Points, in no order, along strands that fork, close into loops and pass close to each other.
In the rows, 128 means zero.
Points whose rows are less than 121 apart are linked; no others are. Some points are linked to none.
z974: [123 156 158 131 127  97 109 125 108  83 134 117 160  73 161 192 120 123
 216 122 143]
z399: [160  91 134  93 116 167 140 110 165 182 112 136  68 144 130 127 146 105
  71 140 144]
z505: [115 116 163  97 112 105 133 144 151  90 119 121  91 115 103 203 116 148
 110 143 145]
z599: [113 155 181 144 120  91 156 116  80 105 121 132 151 114 136 152 165 144
 150  67 168]
z737: [168 167  87  76 129 108 102 109 114 205 154 118 189 126 159  58 114  89
 137  94 130]
z145: [105 160 141 204 120 120 154 122 148 125 137 149 143 159 162 181 154 139
  96  90 113]
z21: [137 110 132  54  79 190 144 115 114 135 129 158 129 140 108 109 160 103
 166 167 133]
z263: [109 168 103 124 119 201 150 145 117 118 121 104 155 117 150 147 110 142
 142 120 129]
z802: [ 89  92 100 100 102 143 147 162 137 185 150  67 101 148 127  90 126 167
 110 150 125]
z183: [124 107  43  90  96 123  61  86 174 158 121 155 155 100 115 106 140 111
 161 115 145]
z836: [140 103 148 116 125  86 120 141  64 160  96  84  83 131 121 101 114 128
 127 109 142]
z189: [150  97 123 146  84 161 103 175 129 104 116 116  47 131  95 163 125 147
 113 137  81]
z11: [140 220  99 156 122 112  95 149  91 141 127 139 241  65 145 126  90 103
 135 114 170]
z52: [134 162 129 130 131 137 111 100 161  78 105 171 159 140 104 165 169 124
 129 129 131]
z307: [138 158 157 119 137  92 103 145 101 123 135 105  68 155 114 115 107 111
  97  92 117]
z997: [120  91  75 149 100 117  82  90 142 150  93 155 134 124 136 136 131 103
 148  76 128]
z593: [ 98 106 116 142 134 204 132 121 168 140 144 166 147 158 149  99 156 111
 121 149 119]
z317: [178 104 175  80 151 137 141 110 165 142 128 111  90 151 138 110 126  93
  87 130 109]
z818: [111 198  94 164 150  65  93 135 101 149 150 140 219 119 165 143 122 129
 144 126 174]
z881: [ 91 182 150 144 168  81 160 116  83 139 137 150 118 147 169 133  88 118
 153 100 101]
z218: [162 177 125 162 121 138  96 111  99 122 129 127 212 100 135  86 108  80
 116  94 151]
z94: [170 106 131  88 130 144 134 142 121  99 142 122  92 158 102  95 138 131
 167 141  51]
z81: [151  94 106 162 150 146 101 130 149 132  93  85 129 129 118 115 142 135
  89 154 158]
z3: [108  92  77 141 113 137  98 159 139 142 165  61 107 135 135 102 118 148
 142 104 118]
z983: [ 89 204 132 153 127 106 123 161 107  85 137  97 154 147 108 142 122 174
 129 153 109]
z496: [ 88 184 151 192 174 111 151 108 122  79 156 137 162  59 134 126 123 135
 152 133 157]
z942: [141 107  99  96  93 167  91  85 170 204  89  87 107  97 138  80 158 110
 124 189 149]
z375: [138  37 156 122  72 172 151 157 139 164 136 180  89 150 113 124 162 131
  89 193 100]
z436: [106 131 111 132 182 165 131 136 174 124 124  91 127 104 112  85 135 163
  80 152 168]
z92: [132 148  65  53  94 155 114 109 126 171 128 129 177 108  97  54 168 148
 163 172 158]
z666: [146 105  70 136 117 175 104 118 122 185  94  74 115 117 139  97 114 112
 120 161 156]
z12: [119 118 146 181  70 139  86 163 154  79 143 109 113 146 114 186 133 128
 105 147 104]
z194: [129  81 150 159 126 138 193 174 131 126 201 149 111 185 151 153 127 144
 103 113 101]
z578: [146  84 120 125 120 113 106 105 116  88 116 140 165 123 106 133 105  91
 172 180 141]
z306: [ 52 113 141 122 108 125 158 161 126 137 135 106 128 135 134 116 102 173
 143 151  98]
z718: [ 95 124 104 171 117  89  93 114 125 104  84 145 156 122 126 166 108 127
 175 172 114]
z878: [106 181 134 190 141 101 139  88 132 103 149 176 117 134 145 179 111  91
 106  98 136]
z477: [108 162  68  73 119 151 119 114 100 190  76 130 164  81 124  80 118 142
 161 136 138]
z502: [110 168 140 122 187  73 118 145 143 113 165  71 152 139 151 127  78 135
 120 151 127]
z688: [121 129 146 156 152 158 128 125 127 136 139 141 133 149 178 112 133  96
 135 114 118]
z930: [ 98 149 140 199 160 129 160 112 113  67 129 168 150 111  95 114 143 151
 127 153 147]
z300: [162  97 181 182 133 134 186 151 168 105 114 140  96 114 138 214 120 167
  53 121  93]
z365: [145  93 143  82 113 109 112 151 163 132 172 120  90 162 100 125 179 143
  95 113 155]
z590: [155 165 140  83 105 162  92 139 116  88 154 111 103 137  93 131 118  83
 116 145 145]
z385: [134 176 135 150 168  96 118 148 151  91 140  98 165 176 139 156 123 144
 123 196  96]
z684: [143  90 166 142 104 159 137 158 128 170  92 149  69 145 145 179 160 135
  71 135 133]
z587: [177  30  97 106  90 129 164 123 104 186 149 125  76 164 115  84 149 128
 147 131 124]
z817: [110 175 147 149 172 142 126 132  95  94 173 133 144  73 134  87 102 104
 143  95 176]
z775: [116 149 179 157 129 111 122 120 107 113 144 131 176  83 190 179 171 121
 190  81 175]
z786: [ 97 116 170 101 145  82 163 176 130  95 170 114 112 156 108 134 124 185
 129 165 103]
z722: [134 119  73  85  84 135  49  89 181 194 113  98 107 103 142  96 133  97
 152 147 105]
z490: [101 177 136 150 176  91 180 131 105 145 156 103 165 147 190 152 110 150
 131  86 143]
z64: [105 126  74 123 146 181 114 116 124 188  99 141 149 114 157  95 111 109
 146 178 146]
z699: [ 94  81 125 136  52 113 149 127 126 147 119 149 146 158  86  99 102 133
  86 134  89]
z988: [157  74 135 122 137 142 150 188 125 122 128 109  40 118 106 159 116 165
  90 157 118]
z546: [115  98  94  99 141 135  99 136 159 124 174 109 112 135 125 114 158 146
 149 108 169]
z245: [148 163 120 106 177 175 138 112 135 106 151 125 149  97 119  79 118 112
 110  87 163]
z402: [100 157 181 142 145  63 121 142 119 107 163  86  97 123 140 151  84 121
 101 106 136]
z341: [160 123 179 168 142 145 143 160 132 119 112 126  67 130 154 220 161 144
  83 116 139]
z601: [128  79 142 146 138 159 144 144 157 112 136 161 111 155 110 121 140 133
 103 188 114]
z510: [136  98  95  75 127 150 160 101 143 173 105 162  83 140  87  87 154 142
  88 124 148]
z747: [129 122 180 145 121 119 170 149 158 129 124 137 139 167 139 160 179 173
  78  90 101]
z767: [128 151 156 188 164  77 142 109 134 112 111 166  89 132 111 155 126 128
  60 105 145]
z641: [108  75 159 176 144 162 153 149 106 148 121 144  79 140 180 135 142 120
 148 119 107]
z620: [163 102 153 109 129 133 153 132 145 164  78 119 132 163 119 117 187 169
  84 115 102]
z824: [134  97 167  51 134 139 162 116 138 138 132 126 130 126 131 107 130 114
 140 133 137]
z47: [ 88 110  98 128 127 110 156 110 120 125 138 164 163 146  99  93  89 126
 124 137 131]
z38: [152 158 102  82 161  67  75 156 119 178 162 108 201  78 160  73  94 115
 167 120 141]
z489: [107 130 132 113 149  80 191 115  89  99 137 162 154 147  92 141  89 135
 132 150 165]
z766: [128 229 127 134 151 103  97 105 143  99 130 167 186 124 121 138 138 115
 117 105 137]
z311: [143  89 120 142  96 118 145 120  68 148 119 128 116 149 107  95 120 113
 124  77 134]
z282: [143 162 123  93 154 115  72 144 107 100 156 146 145  85 149 146 131 104
 213 121 159]
z691: [121 104 145 171  65 139 135 145 116 100 131 120 138 155 114 137 103 115
 115 126  81]
z69: [143 161 136  81 160 133 144 132  96  82 134 126 137 122 114 107 114 140
 182 105  75]
z748: [131 181 137 121 156 107 130 104  97 116 121 164 173 129 156 115 109 109
 179  93  68]
z544: [138 154  78  71  73 160  65 105 155 155  92 131 100 137 113 131 143 106
 142 160 108]
z87: [149  98 154 162 125 141 143  91 127  68 101 172 106 104  93 142 116 101
 131  99 112]
z34: [138 135 128 115 121 149  95 120 103 100 137 137 133 125  92  72 103  79
 138 174 126]
z698: [191  67 115  72  83 129 134 142 146 162 182 113  44 165 106 119 174 133
 118 110 111]
z323: [154 163  88 125 162 139 113 114 108 153 139 125 166 137 129  51 114 106
 119  99 130]
z193: [104  66 126 138 132 151 137 125 139 159  86 122  87 115 161 152 106 121
 139 141 121]
z848: [ 93 159 188 145 105 103 160 124 122  73 141 138 105  95 113 208 148 147
 129 105 170]
z158: [106 161  91 161 138  41 115 119 105 121 130 133 201 133 145 156  89 139
 175 139 122]
z333: [160  87 149  75  83 185 172 130 141 156 113 149 123 177 129 132 163 120
 127 178  90]
z182: [110 137 104 112 154 117 130 123 142  93 122 115 108 104 127 189 104 152
 147 105 160]
z346: [120 152 172 148 179 113 152 133 154 108 117 108 123 127 115 130 127 150
  55 145 154]
z54: [175  97 136 137 132 113 136 118 116  85  98 171 102 156  86 121 128 122
 137 132  58]
z23: [154 168 118  96 165 159  97 122 122 126  74 107 150  64 153 129 105 116
 171 128 120]
z153: [125 108  87 112 146 142 165 150 117 117 122 123  58 127  99 158  98 166
 120 109 134]
z130: [111 193 148 183 148  71 197 108  97 110 174 108 159 116 166 212 139 146
 149  99 166]
z278: [146  72 132 133 120 118 102 132 161 164  72  87 115 143 121 103 168 158
 108 158 102]
z127: [160  81 105 134  90 139 114  92 111 194  85 119 127 140 148  92 156 103
 142  80 116]
z82: [103 123 143 132 135 164 161 119 160  75 122 174 144 124  89 139 148 154
 111 160 134]
z978: [137  85 115 149 114 140  88  98 142  98 118 124 110  84 125 120  96  85
 152  85 115]
z921: [ 93 157 115 129 133 101  63 128 138 135 121 117 150 105 138  98 125 133
 147 114 113]

How many points has the smallest loop of links through each point below? Write - if it is on no loop.
z436 | 9
z974 | -
z748 | -
z11 | -

A piece is all that can be reached along the links. How many separate loops has the piece of each point below (a circle has one, a figure eight two, a Y none), and how many tips (points with one link)?
z341 | loops 0, tips 6
z12 | loops 0, tips 2
z54 | loops 1, tips 4
z365 | loops 0, tips 2

A fork is a point with three links, a tip a point with one. Leave the first point through the second and follow the links. Name the first fork or tip that comes.
z775, z599 | z489
z997, z978 | z130
z691, z12 | z282
z130, z490 | z997
